Each row is a point on a landscape with many peaks, with its height.
From any point a climber takes the steepest step (rise divided by distance) to one of its 2 nearest points. It stops when none of these is higher. Distance is the straight distance between rows; heights are no part of it.
Z278: [ 24  18  21  -5  -7   4   0  -3  14  -2  -3  -7 -14  22 -34  -8  -4  30
   1  14  11   5  25   5  -9  24]  (h 514)
Z725: [ 28  -7 -20 -23  22  -8  -1 -14  17 -19  -3 -14 -10  37 -17  13  13  25
   8   1 -22  17  -5  10 -22 -13]  (h 593)
Z741: [ 40  12  -7 -30  -2   1 -21  11 -23  11   2 -12  12  -1  -1  29  -5  -7
  35  21   9 -21  -3 -12  27   2]  (h 722)
Z794: [ 30  -8 -26   1  -4  -4 -16  12  -7  -8   4 -17   5  -5   7   3  -4  22
  -8  31  -5  -5  -5  -2 -30  -9]  (h 265)
Z968: [-15 -23   1 -10 -17   9 -14 -13 -23 -10  -2   4 -17 -22  21 -29  12  17
   5 -14 -26   2  -6 -37  12 -10]  (h 481)
Z453: [ -1  15   7 -19  -9   9 -29  -4  -9 -10 -16  -8  12   6  21   0   9  26
  -7 -35 -17  15 -15 -10  -5  29]  (h 679)
Z844: [-22  -2  24   2  18  12  22 -18   8  33  -8  10 -24   0 -19 -32  -9   0
  23  32  13  -5  29   9   7  -3]  (h 572)
Z653: [  5  15  -4 -18  -5 -12  17  22 -28  30   3  -3  10  25  12 -12 -13  30
  -2   4  15   1 -42   3 -22   7]  (h 370)
Z23: [-13  28 -11  12 -17  -5   4  35 -13  26  10   2   8 -17  -2  14   7 -26
  26   5  13 -25  -4 -19  16  -8]  (h 661)
Z862: [-30   8  13  11 -18   9   8 -11 -10 -10  -3   9 -12 -24   5 -24  -6  -3
 -13  -7 -21  -1   2 -39   6  -8]  (h 361)
Z889: [ 20  25 -17 -14  -8 -16  -1  22 -14  22  -1  -9  23  14   3   0 -13  23
  -8   6  10  -6 -19  -1 -26   7]  (h 411)
Z74: [ -4  -9   3   2  23   8  46 -10  -4  23   0  18 -25  -2   2  -9 -10 -15
   4   3   5  -9   1  13  16 -40]  (h 83)
Z275: [  0  39  27  -7  11  26  22 -30   6   8 -21  15 -24  11   9 -10   2   3
 -17 -28 -26  -5  -2  -4   0  14]  (h 488)
Z828: [ 22 -28 -10 -18  -7  -6 -37 -18  -3 -17 -13  -8   5   0   3  22  14  19
  26  21  -6   8  10   2   2 -14]  (h 647)
Z294: [ -7 -40 -21  14  11   0   7   1 -18  -6  20   7 -18  -6  -2  -4   3   9
  18  25  -8  10   2   4  15 -37]  (h 614)
Z24: [ -2  49 -13   4 -10  -8   2  15   7  20   4  -9  26   9   9   9   7   8
 -20  -9   8  -5 -16  -8 -24  15]  (h 468)
Z703: [  4  39  13  -7  -6  11  -8  -9  -2  13   3   2  13  23   9   2   9  19
 -22 -33 -27   9 -25 -10 -16  27]  (h 605)
Z474: [ -6   8 -12  -1  18  -6   2  -2  13  -6  -3  -5  11  17  15  -3   0 -20
 -39 -43 -10  15 -23  19  -7  31]  (h 340)
Z95: [ 36  26  -5 -25  -2  10  -2 -19   3   4   2 -10   3  17   7  21   5  23
   1 -13 -22 -18   0  -9 -20 -10]  (h 570)
Z618: [  7 -24 -22  -8  14   3   3   3 -17  -4  10  -1   8   6  41  -2  -1   4
  -3 -15  -7 -17 -45   7  -6 -10]  (h 423)
Z376: [-42  19  23   6 -11  -4   8  -1 -24  20  -3  23 -15 -12  20   8   5  -9
  31  -5   1  -7  -3  -2  34   8]  (h 559)
Z946: [ 25  -8 -20  -8   1   1   4  25 -12   8  11  -7  10  -8 -11   7 -10   3
   7  18  12 -15  -6  -5   2 -17]  (h 744)
Z361: [ 36  10 -13 -10  10  -3  15   2   3   7  11 -10  -1  25 -11  10  -5  31
 -12   8 -13   3 -11   4 -32  -3]  (h 176)
Z45: [ 10   5 -19 -14   5   5  -1 -14  12 -19   8  -9 -10   6   3  -3  13 -16
 -33 -36 -41   1  -2 -15  -9  -6]  (h 690)
Z258: [ 25 -16 -29  -6   7   5  -4   3  -1 -13   5  -8  -6  -1  -2   9   2  25
  16  25  -3  -5   0  -1 -22 -28]  (h 247)
Z150: [ -8 -35 -29   2  15   0  10 -11  10 -28  -1  -5 -13  -6   1 -22   9  -8
 -17  -9 -21  15   1   8  -7 -32]  (h 294)
Z587: [ -5  -9  -6  -3   9  -7  -3  14  -8   8   5  10   2   1   3  21  -3 -32
   5 -14  25  -2   0  11  40   8]  (h 565)
Z46: [-27  -1  -8   9 -23   8  -5 -16  -2 -13   2   8   6 -24  10 -14  -5  -9
  -4 -13 -14 -10   3 -43  15 -15]  (h 393)
Z172: [ -5 -16  12  -2  31   2  32   9  -9  12 -12   3 -14  20  14 -20 -14   8
 -16   2   6  10 -25  31 -17   8]  (h 418)
Z481: [ -3   1 -25  16 -17   7 -36  12 -12 -10   0 -10  25 -27  29   4   9  -7
 -10   3  -6 -13 -16 -20 -11   4]  (h 552)
Z689: [  9 -18 -28  -6  21   0  12 -11  18 -28   5 -12  -4   8  -2  -4  11 -23
 -25 -24 -26  -2  -3  14  -9 -26]  (h 253)
Z276: [ -7  16  -1  17 -22  -7 -17  31 -10   2  -2  -2  15 -18   7  13   7   2
  12  12  19 -14   2 -21  -6   4]  (h 659)
Z812: [  0  12  -1 -10   3   0  -4   3   3  14  -3   0  12   0   9  29   3 -33
   7 -27  31 -10  -3  -2  35   1]  (h 590)
Z896: [  2 -12  -6  -8  -4   6 -10 -21   5 -28  -4  -3  -8   0  -9 -12  16  25
   6  -3 -32  15   9  -7  -7 -18]  (h 540)
Z331: [  7  34  13  12 -21  -3 -18 -27  25 -18   0   2   1   6 -29   8  -3  -5
 -10  -8  -5  -1  20 -18  -6  29]  (h 551)
Z58: [ 33  16  -6 -16  -1   4   9  11   2  11  -3  -9  11  -3 -13  13  -7   8
   2   9  14 -20   8  -5   0 -12]  (h 782)
Z550: [ 12 -17  -5  -9  14   3  13  -3  11  -4  -4   6  -9  10 -10  -1   0  16
  11   4   6   9  12  11   3 -24]  (h 594)
Z233: [-12  17  23  22   8   7  17  11  -4  -4  -7  -1 -10   9   4 -24  -3  10
 -26   5 -17   6  -9   7 -28  24]  (h 233)
Z434: [-11 -24   3 -10  20   2  14 -32  24 -16 -13   0 -19   5 -11 -21   4  -5
  -5  -4 -20  22  10  18   4 -18]  (h 709)
Z797: [-23 -21  17  17 -13 -12 -12 -17  10  -5   8   8   7 -17 -10  -6  -9 -21
   0   6  11  15  14   4  14   9]  (h 768)
Z213: [-27  -2  38  -6 -17   6   3 -38   2   5  -4  12   3 -15   4  -1  -2   5
  18  -4  -8   1  16 -15  21   6]  (h 430)
Z659: [  6  -1 -14   8   9   7  44   3  -9  21  19  13 -21  -6   3   4  -5 -14
   9   8   5 -26   1  -1  18 -45]  (h 120)
Z231: [ 43  10  -1 -27  -3  11   2  16 -16  11   0 -14  25  -2 -20  16  -6   1
  29  24  14 -20   1 -10  13  -6]  (h 750)
Z813: [ 30   5 -12 -12 -15   0 -37 -13  -1  -2  -7 -13  11 -15  31  32   1   5
  11  10  -1 -26  -7  -6  10  -5]  (h 650)
Z708: [-27 -36  20   9   5  -3  -7 -33  17  -7   8   6  -7  -8 -12 -12  -1  -9
   9  19  11  26  25  12  13  17]  (h 737)
Z496: [  6 -28  -9 -12   6   4  -6  -1 -18  -8   0  -2   0   3  25   6   5  13
   8 -12  -9  -9 -22   2   0 -10]  (h 476)
Z86: [-17 -27 -16  12  14 -11  18  13 -31   1  18  11 -25  -2   6   2   0  -4
  15  19   1  -4   0  17  30 -20]  (h 656)
Z562: [ 12  18  16   8 -11  -2  -8 -38  33 -17   6   3 -13  15 -32  -1   1   5
   0   8   5   7  37  -2  -5  17]  (h 538)
Z612: [-36  21  27  11  -6  15  -8  -4  12  -2 -25  -1   2   7   9 -13  -4 -19
 -11 -12  16  -1  -2   0   0  31]  (h 394)
Z673: [ 10  13   9   4  -1   1   1 -18  36   1   2   1 -13  10 -38 -10  -6  12
   8  24  17  10  38   4   0   9]  (h 527)
Z272: [ 11 -31  -8 -13   9 -16 -11   1   4   1  12   4   0  -1 -21  19   4 -16
  21   7  20  14  14  14  35  -5]  (h 502)
Z221: [ -3  27 -31  21 -16   8 -22   9   4 -16   7 -15  21 -24  17  -2  -1 -10
 -28  -4  -9 -16  -7 -36 -17   3]  (h 495)
Z850: [-10 -11 -19  22   1   5  22  -1  -1   8  27   8 -10 -24   8  -3  -4 -19
  -3   1  -5 -29   5  -2  19 -43]  (h 162)
Z486: [-10  -9   2  22 -13 -22 -18 -11  21 -12  11   8  19 -14 -17   8  -8 -30
  -1   4  31   4  22 -11  11   1]  (h 734)
Z201: [-21  16  -4  -3 -18  23 -16   5 -17  -3  -8  -5  10 -14  32  -9  18   8
  -2 -22  -9 -13 -24 -36   8   0]  (h 269)
Z795: [  5  27  25 -17  -2   7  -2 -11 -11   1 -12  -3   7  22   8  -3  -1  30
  -5 -32 -10  12 -21   3  -6  29]  (h 643)
Z132: [ 24   1  -4  12   7  -2  11  23  14   2   4 -10   5   1 -44 -20 -11 -13
  -9  23  29   3  22  11   2   6]  (h 403)
Z839: [-12 -19  14  19 -19 -11 -23   4   1 -17   0   5   8  -7  -9   1  -3  -4
   1   8  19  10  11   4   1  15]  (h 736)
Z512: [ 28   0   2 -19   1 -10 -10   4  -3  -1  -3  -9  14  14  -1   9   0  34
  -3   7  10  10  -3   9 -17  15]  (h 798)
Z143: [  5  14  21   4   5   6  11   1  -9   9   5  -3  -9  21   3 -21   3  29
 -26  -3 -21  20 -17  12 -31  28]  (h 209)
Z383: [ -8  11  -2   5  16  -6  13  17  17  12  -6  -4  10  17  11  -2  -9 -24
 -27 -24  29  10 -17  24  -8  24]  (h 332)
Z738: [ 14   4   1   2  -5 -14   8  49 -17  14  -2 -13  14   4 -13 -12  -8  21
   2  24  21   6 -12   3 -23  15]  (h 456)
Z305: [ 14   8   0  12  -9 -16 -14  30  -8   2  -4 -12  22  -2  -2   8   0  23
  -9  20  15   4  -1   0 -31  16]  (h 475)
Z240: [ -9 -22   9  -6   7  -2  -9 -23  20   3   2   7  -8   3 -21   2   4  29
  38  22   3  27  22   8  17 -14]  (h 692)
Z62: [-36  11  17   4  -9   6  12 -26   5 -11 -15   7 -16 -14  -1 -25 -12 -17
 -17 -11 -15   1   3 -28   2  16]  (h 360)
Z439: [  0   4  -2   7  14  -2 -10  -3  23 -23   0  -3  -2  16  -3  -9  -2 -18
 -42 -22 -13  22  -7  16 -14  28]  (h 311)
Z192: [ 19 -22 -16 -32  31 -10  17  -5  25 -14  -4  -9  -7  24 -15  10  -1  -3
   7  -7   7  15  -4  26  -1 -12]  (h 516)
Z198: [  7 -23 -25  16  -8  -5 -22  -1   2 -10  16   0  10 -22   8   9   2 -14
   4  11  -2 -15  12  -2   3 -28]  (h 241)
Z925: [ -4   0  -2  10 -15  -9 -21 -14  17 -19   3   7  16 -16  -7  12   0 -22
  -6 -12   8  -4  24 -14   2  -8]  (h 707)
Z209: [ 21 -21 -26 -33  33  -3  20 -11  17 -17   2 -16 -10  34  -1   7   9   8
  10  -7 -14   6 -12  14 -17 -28]  (h 557)
Z137: [ 19   0  -1 -23  10   8  -5 -18  15   0  13 -13 -14  23  -5  -3  25  -3
 -24 -29 -53  13  -8 -14 -21  -1]  (h 645)
Z601: [  1 -16   2 -20  14  -4  -3 -29  30 -26  -7  -1 -15  15 -20  -6  18 -19
 -14 -23 -25  23  13  15   3  -3]  (h 761)
Z237: [  6  -1   2   7   9  -3  16   3  30   1   3   3 -13   0 -32 -12 -14 -23
 -11  15  29  -2  28  13   7  -9]  (h 387)
Z551: [-34   2  16   6  -4   8   0 -16  -1   2  -3  15   5 -10  15   9   0 -28
   4 -22   0  -8  -1  -3  30  -7]  (h 627)
Z438: [  7  -4   3  12   0  -9 -25  -7  26 -38   2  -4  -2  12 -18 -13   0 -23
 -30 -11  -8  20   6   3 -16  34]  (h 293)
Z600: [  1 -24  -4  13   5  -3   9  33 -17  -4   3  -3   3   4   8 -11  -5  21
 -16  12   4  11 -21  18 -31   4]  (h 327)
Z343: [-32 -12  32  10  12  11  24 -38   4  21  -6  16 -23 -12  -3 -23  -8  15
  24  33   1   5  29  -4   1   3]  (h 600)
Z264: [ -5 -47 -12  17  10   4   8  25 -21 -16   4  10 -14   0  -3  -7   0  16
   7  27   3  15  -3  15  -2 -19]  (h 577)
Z302: [-23   5  19  29  -9   1  12  27  -8  -6  -6   3  -6  -3   5 -22  -5  18
 -10  14  -1   1  -8  -1 -28   9]  (h 264)
Z927: [ -6 -31  14  -9   1   4  -9 -11  -6 -13 -11   3  -5   1   2   0  10  18
  13  -3  -4  18   2  15   7  -6]  (h 541)
Z403: [ 10  -5  -8 -14   1   1  -5 -20  23 -26   3  -6  -9   7 -17   6  14 -13
 -20 -26 -34  12  13  -2  -7  -4]  (h 729)
Z9: [-33   4  25  13  -5   1  -9   8   9  12 -14   5  -6   1   3  -6  -8 -31
   4   4  28  -2   8   9  12  30]  (h 431)
Z380: [  9 -33  -5 -12   0  -8 -34 -15   7  -7   0  -3   2  -1 -16  14  11  25
  43  23  -4  23  16   4  13 -18]  (h 668)
Z54: [  3 -43  -5 -13  -2   8 -24  -5 -26 -18  -3   6   2  -1  11   9  13  16
  19   0 -12   5 -10   6   9  -7]  (h 511)
Z950: [  3 -16 -10 -18 -12   8 -20 -19  -8 -19  -7  -5 -15 -11   6 -19  16  26
  -2 -15 -33   8   3 -27   2 -14]  (h 512)
Z135: [-14 -13  -1  12   3 -14  19  18 -30  14  19  11 -19 -13 -14  -6   1   9
  24  32  -3  -1  10   8  25 -14]  (h 693)
Z527: [  5 -26  -4  -7  -3 -18 -25 -21   9  -4   9  11  14 -12  -8  21   9 -20
  13  -3  12  10  17   5  24  -5]  (h 482)
Z299: [ 13  38  27 -15   9  17  16 -28  21   9  -9   4 -20  26  -4   9   0  12
 -10 -27 -13 -11   6   6  -2  10]  (h 521)
Z215: [-16  31   1   3 -14   1  -4  16  -5  17   0   9   9  -9   8  27   6 -16
  19 -13  25 -19  -3  -8  27   2]  (h 623)
Z190: [  9  -1 -12 -14  13  14  24  -1  -2   0   1  -1  -1   7  31   7  -4 -10
  -9 -37  -8 -11 -21   7   5 -16]  (h 215)
Z773: [ 11 -12   3  -7   3   0  -4 -13  10 -20  -7  -4 -10   8 -16   2   8  29
   6   2  -5  17  14  17  -9  -6]  (h 568)
Z290: [  3   2 -15   2  17   8  27 -16  23 -17   0   1 -12   1  -3  -2  -5 -23
 -27 -29 -13  -4   6  12  -3 -23]  (h 219)
Z922: [-14   6  27   3   6   9  14  -1   8  19 -21   8 -19   5   8 -14  -9  -7
   0  -2  13  -7   3  16   6  11]  (h 479)
Z836: [-15 -24  -6  11   9   4   4  18 -10  -6   2   9  -1  -3  13   1  -3 -16
  -8  -9   6   2 -10  13  10  -8]  (h 359)
Z914: [-11 -21  22   0   2  -1  -8 -19  24  -4  -1   8 -10   3 -20  -5  -5   8
  15  13  13  19  25   8  13   1]  (h 715)
Z187: [ 13  -3 -11   4  -8  -5 -34   7  -3 -15 -10 -10  22  -9  16  12   0  -3
  -9  -5   1   1  -4  -6  -9   3]  (h 599)
Z863: [-20 -13   7   7  21  12  25 -36  19  -1  -6  15 -16 -10  -9 -21  -7   0
  -4  16 -15  12  20   8   1 -21]  (h 655)
Z220: [ 14 -12 -23 -23  22 -12  19  -9   7  -9   7  -9   7  23  20   2  -5  -6
 -15 -27  -7   5 -29  24 -20  -7]  (h 435)
Z197: [-16  21  21 -11  10  18  21 -22  -8  -3 -29   9 -30  -5  16 -26  -1  -9
 -21 -30 -25   0  -3 -21   2   8]  (h 445)
Z50: [-15 -25 -27  21  -4   1   1  -2   4 -13  22   5   3 -20   8  -6  -3 -26
  -8  -8 -11 -11   4  -2   6 -38]  (h 205)
Z728: [ 25  14  -5 -19 -17   3 -20   9 -19  20  -7 -13  15   1  26  19 -10  36
  16  26  -1 -14 -21 -11  -9  11]  (h 740)
Z502: [ 13 -20 -12  15 -10  -1 -35  23 -22 -14  -3  -7  17 -12  11   8   3  20
   3  31  -2  -2   1  -6 -24  -1]  (h 285)
Z372: [ 17  26  11   6 -17  -6 -25  15  -2  -1  -7  -8  19  -1  -9  16   4  22
   3  16  11  -2  10 -12 -19  15]  (h 490)
Z581: [ 22  -2 -12 -18  23   7   0 -17  17 -14   5 -19 -14  37 -16   6  27  14
  -7  -9 -46  18  -7  -1 -22 -13]  (h 615)
Z99: [  5  10   0 -14   8  14  16 -19   8 -10  -9   7  -7   6  14  -1   2  -6
 -15 -39 -14  -7  -2   3   4 -12]  (h 185)
Z252: [ -3 -18   2  10  13   7  22   0   5   7  -2   6 -18  -2 -14 -10  -9   6
   5  21   7   3  12   8   7 -25]  (h 626)
Z73: [  1   6 -11  10  -5   1  10  32 -17  15  12  -3   6 -11  -6  11  -2 -14
  14  11  11 -25   0  -5  12 -14]  (h 699)
Z219: [-23  21  24  -5 -16  11  11 -38   6   0  -4  13  -3 -16   6  -5  -3  -4
   1 -20 -15 -11  11 -21  14 -10]  (h 399)
Z359: [ -8 -19  12   1  37  12  30   8  -4  17 -21   7 -21   9   2 -22 -16 -11
  -3   8  15  -4   3  29  -6   2]  (h 480)
Z817: [-16  -1   6  17  -9 -12  -6  50 -13  13   3   0  -1  -5  -6   1   5 -12
  13  16  22   3  -2  10  14  19]  (h 317)
Z71: [-12  11  12  15  -7  -5  20 -21  37   7   6   5  -7  -7 -27 -14 -21 -22
  -5  19  21 -10  35  -2  -3   0]  (h 368)
Z945: [-25   4   3   9   4 -17  11  34 -28  17   1   9 -15  -7  -4  -3  -1 -25
  19  10  16   1   3  20  34  18]  (h 338)
Z80: [ 31  18   9   3  -6   3   9  24   2   7   2 -13  17   2 -46 -14 -13   3
  11  29  19 -13  15   2  -2  -2]  (h 420)
Z298: [-23  16  15  -5   2   9  15 -35  12  -1 -19  10 -13 -11   9 -16 -10 -22
 -14 -31 -18  -1  11 -16  13  -4]  (h 400)
Z976: [-29  -3  22  30 -14  -5  -2  37  -7   8  -2   1  -7  -8  -3 -13  -1   0
   5  22  19   0  -4   7  -9  21]  (h 295)
Z599: [-32 -13   7  21  11  -8   8  23   3   3  -3   8  -4  -1   6  -4  -7 -29
  -8  -3  23   4  -3  18  14  16]  (h 397)
Z997: [ -8 -13  12 -11   7  11  17 -28 -34  11   2  21 -19   4  20   5   9   8
  32 -13 -13  -8  -8   1  37 -22]  (h 22)
Z163: [-26 -14  18  16  21   3  28 -36  19  10  10  10 -14 -19 -11 -19  -9   1
  21  35  -4  13  30  -9   2 -12]  (h 621)
Z478: [  1  19 -11   7  14 -10  22  17   5  16   7  -2  11  19   4  -8 -10 -11
 -38 -17  10   0 -19  14 -21   3]  (h 296)
Z569: [ 34  16 -17 -23   5   8  -5 -21  11  -2  11 -15  -2  15   4  13  21   8
 -11 -19 -46  -7  -5  -8 -25 -12]  (h 606)
Z436: [  7  11 -11  -6   8   2  21  12   0  12   2  -7  11   5  17   4 -12  -1
 -13 -22   6  -9 -18  -1 -13  -5]  (h 259)
Z494: [-11 -25 -22   9  13  10   4  17 -22  -4  11   5  -1  -6  33   0   5 -17
   2 -18  -5 -13 -31   4  11 -10]  (h 362)
Z624: [ 24  -3   2 -12  -6  -3 -32 -11   6 -26  -6 -10   9   6  -8   6  16  10
 -12 -14 -30  20   1  -6 -17  22]  (h 735)
Z78: [-22  -2  20   9  -6  -8  19 -30  31  14  18   5   4 -19 -12   4 -16 -33
   2  13  18 -10  32  -7  19   0]  (h 348)
Z271: [ 12 -17 -15   6   3 -23 -11  15 -14   4  21   6   7 -20 -20  12   3 -22
  13  23  17   5  20   5  33  -6]  (h 522)
Z964: [-25  24   7  13  -9  -5  25  37 -14  25   1   7 -15 -14 -12 -14  -4 -26
  28  16  12 -13   3  11  18   8]  (h 367)
Z485: [ -9  35  15  18 -33  -6 -10 -21  21 -13  -2   1  12 -11 -16  13 -10 -12
   2  -5   9 -15  16 -31  -1  11]  (h 571)
Z688: [  9 -13   3  12 -13 -11 -21  23  -5  -2   1  -1   9  -9 -16  11   3   3
   5  20  23   4  19  -3   0   5]  (h 711)
Z866: [ 31  31  11 -20  -1  12   2 -30  19  -5  -1   2  -6  16  -9  24   5  15
  -3 -24 -15 -13   8  -4  -6  -3]  (h 544)
Z787: [ 15 -23 -23  16 -10  -4 -38  13 -14  -7   8  -5   8 -19  16  19   1  -5
   6  29  -1  -7  -2  -4   3  -8]  (h 266)
Z500: [ 22   9   4  -1   8   6  19   4 -11   4   5   1  -9  25  -5 -12  -1  42
 -10   4 -21   8 -16  11 -31   6]  (h 191)
Z321: [-10 -32 -10   7   9   6   4   2  -8 -23   0   3  -3 -10   6  -7   7  -4
  -8 -13 -13   7  -3  11   0 -17]  (h 331)
Z785: [ 16  18  22   6 -16  -6 -14   7   1  -8  -7  -7  -3   6 -24   1   2  36
   3  20  14   6  16  -2 -22  21]  (h 503)
Z154: [ 23 -16  -2  -4  -7  -8 -43  -3  -2 -16 -15  -7  17  -5   6  24   7   3
   7  11  11   7   7   0  -6   4]  (h 625)
Z678: [-13  35 -23   6  -8  -4   3   8  -3  12   1  -1  28  17  12   2  12   1
 -42 -18   1   7 -28  -1 -19  12]  (h 508)
Z43: [  5  -4  -3   4 -12  -9 -30  24 -14   7   1   3  16 -11  -2  23   2  -6
  19  14  17  -9   8 -10  13   1]  (h 688)
Z39: [ 18 -21  -7 -20  21  -6  13  -1  12 -13  -1  -3   5  17   7  10  -7  -5
 -10 -20  13   6  -9  25  -5   0]  (h 483)
Z534: [-27  10  27   4  -8   4  11   3  -7  19  -9  14 -13  -5   7   3  -2  -5
  17   5   8  -9   2  -1  21  -3]  (h 526)
Z159: [-17  28  26   0  13  11  22  10  -2  27 -23   4 -10  16  15 -10  -6   2
   0 -13  16  -8 -16  14  -6  16]  (h 429)
Z616: [ 10   6 -24 -17  11 -15   4  -6  12   0   0  -8  19  20  16  14  -3 -21
 -28 -40  -3  13 -26  20 -14  11]  (h 378)
Z401: [ 37  -3   1 -33  -6  -3 -18  12 -24  13  -9 -12  18   9   9  15  -6  36
  16  22  10   4 -12  -3 -10  13]  (h 774)
Z877: [  3  -3 -20  -1   8 -20 -12  21 -23   4  10   3   7  -6 -13  21  -3 -36
  15   8  20  -9   2   7  39   5]  (h 542)
Z397: [-10 -26   2  -5   1  -4  -6 -34  11  -1  17  11   5 -18  -2  12   5   1
  21   5  -4  22  21   1  23 -15]  (h 462)
Z238: [ 11  17  -3 -19 -11  -8 -37  -9   1 -13  -7 -14  18   4  13   5  12   6
 -21 -25 -20  20 -13 -15 -12  33]  (h 708)
Z104: [-19  -7  13  12  -5   0  19   3  -4  15   9  13 -15 -16 -18 -11  -3   9
  15  31   9  -1  22   1   6 -11]  (h 660)
Z669: [-41   8  10   6 -29  14 -18  15 -18 -13 -13   4   5 -19  22 -13  11   4
   3 -10  -3   0 -14 -39   6   9]  (h 301)
Z972: [-21 -15  27  -3  -4   3   7 -44  17   3  15   8   5 -18   1   3   5   7
  27   2  -5  20  27 -11  26  -1]  (h 448)
Z859: [-15  29  12  20 -34 -12  -8  21  11   4  -3   4   8 -12 -18   7  -3 -13
  10  13  27 -12   6 -21  -8  12]  (h 628)
Z13: [  4   8   1  13  -2  -4  22  55  -4  21   1 -13   6   0 -17 -24 -14  -5
  -3  20  23  -5  -9  10 -16  13]  (h 433)
Z344: [ -6  -1   9   1  20   1  15  24   7  17  -7  -4  -2  10   6  -4 -10 -27
  -9  -8  33  -2  -9  25  12  23]  (h 363)
Z935: [ 19  14   6   1  -7  -4  -3  41 -16  12  -6 -15  19  -6 -26  -1  -5  11
  15  29  20 -10  -2  -3  -6   9]  (h 437)
Z392: [-13  31  -1  24 -38  -3  -4   0   9  -8   3   3  13 -20 -11  14  -1  -6
   3   9  11 -22  14 -32  -8  -9]  (h 598)
Z871: [ 27  13 -13 -14 -17   2 -37  -8  -7   2  -8 -16  16  -1  39  17  -1  21
   5  12  -6 -12 -24  -5  -9  11]  (h 694)
Z141: [ 12   7  10   2  -3  -1 -14  -5   9 -14  -3  -2   1  16 -10   0   6  20
 -15  -9 -12  12   4  10 -22  29]  (h 760)
Z578: [ -6  13 -26   5 -24  10 -19  -3   1 -20   4  -2   4 -29  12 -14   2  -8
 -19 -16 -22 -18  -2 -48  -4  -9]  (h 442)
Z553: [ 30  -9 -18 -21  -1  -5 -20  -6 -10   5   6  -2   4 -10   0  28   0  -9
  28  14   7 -16   8  -1  28 -15]  (h 689)
Z911: [-24 -20  15   2  33   8  25 -14  -5  31 -12  20 -28   4  -8 -29  -8  -9
  13  25  11   1  16  24   3  -1]  (h 534)
Z541: [-33   7   7   7  -9  -9   1 -11 -23  10  12  16   2 -16  18  16   7 -13
  26 -13  -6 -10   3  -2  42  -4]  (h 589)
Z259: [-12 -10   8  -3  11  11  28 -22 -12  14   4  15 -19  -3  18   4   2 -12
  13 -12  -4 -15   1   7  26 -27]  (h 48)
Z457: [ 23   1 -23  -7 -11  -2 -27  -6  -5   8   3  -4   1 -17  23  30   4 -11
  21  11   6 -36  -4 -11  26 -17]  (h 646)
Z107: [ -4 -27  -1  14   7   2  14  36 -22   6  10   8 -13   0  -7  -7  -6   9
   2  21  11  -3  -9  11  -1 -13]  (h 543)
Z965: [  1 -31  -4  11  -4  -3 -19  25 -20 -12  -1  -8   8  -6   5   1   3  23
   1  13   3  10 -12   4 -20   9]  (h 303)
Z982: [  8  28 -14 -10   1   9  -6  -6  11  -2   8  -5   8  10   6  -1  12 -10
 -35 -40 -33   5 -16 -17 -13  13]  (h 641)
Z774: [ 29  -1   5  -5   4  -8 -19   2   8 -12  -2  -7   4  22 -22   6   7  34
  -7  11  -4  21   5  16 -30  32]  (h 779)
Z282: [  5  36 -26  -7   2   0   4  -6   3  12   9   0  25  18  14   5   4 -13
 -36 -36 -22   0 -33  -5 -19   4]  (h 578)
Z504: [ -8  18  12  13 -10   7  28  53  -6  27  -6  -6  -6  -6 -20 -23  -9 -15
  21  20  14 -11 -10   5   0  10]  (h 401)
Z460: [ -7  28   7  -6   3  -4  29  22  -7  29  -6  -2   4  19   9  -6  -7  13
  -4  -8  14  -1 -32  11  -9  13]  (h 379)
Z489: [-10  -1  -7   6  -7   0 -14  -6   4  -8   4   1  15 -14  12  17   1 -23
   1 -19   5 -11   5  -6  16 -15]  (h 674)
Z72: [-34   0  20  14 -14  11   0   9 -16  -7 -11   9  -1  -9  12 -17   4   2
   0  -7  -8   0  -5 -15   4   3]  (h 329)
Z552: [ 18  42 -15   0 -17 -16  -4  28  -6  24  -3 -20  34   1   2   8  -3   8
  -6  18  18  -8 -12 -13 -24  13]  (h 436)
Z101: [ -3  -6   2  11  14  -7  23  17 -15   3   2  -2  -3  19  13 -27 -11  22
 -24   1  -3  17 -28  27 -32  10]  (h 364)

For each start below, name the point where the climber stops.
Z562 | Z797
Z101 | Z601
Z259 | Z601
Z653 | Z601
Z290 | Z135
Z862 | Z797
Z972 | Z58
Z143 | Z738

For each start below, name every point that the climber comes to, in order.
Z794 | Z502 Z965 Z600 Z101 Z172 Z359 Z911 Z844 Z343 Z163 Z863 Z434 Z601
Z278 | Z673 Z562 Z331 Z485 Z392 Z859 Z276 Z43 Z688 Z839 Z797
Z500 | Z143 Z233 Z302 Z976 Z817 Z945 Z964 Z504 Z13 Z738
Z219 | Z213 Z972 Z397 Z527 Z272 Z271 Z877 Z587 Z812 Z215 Z23 Z73 Z946 Z58
Z669 | Z72 Z862 Z46 Z578 Z221 Z481 Z187 Z154 Z828 Z380 Z240 Z914 Z708 Z797
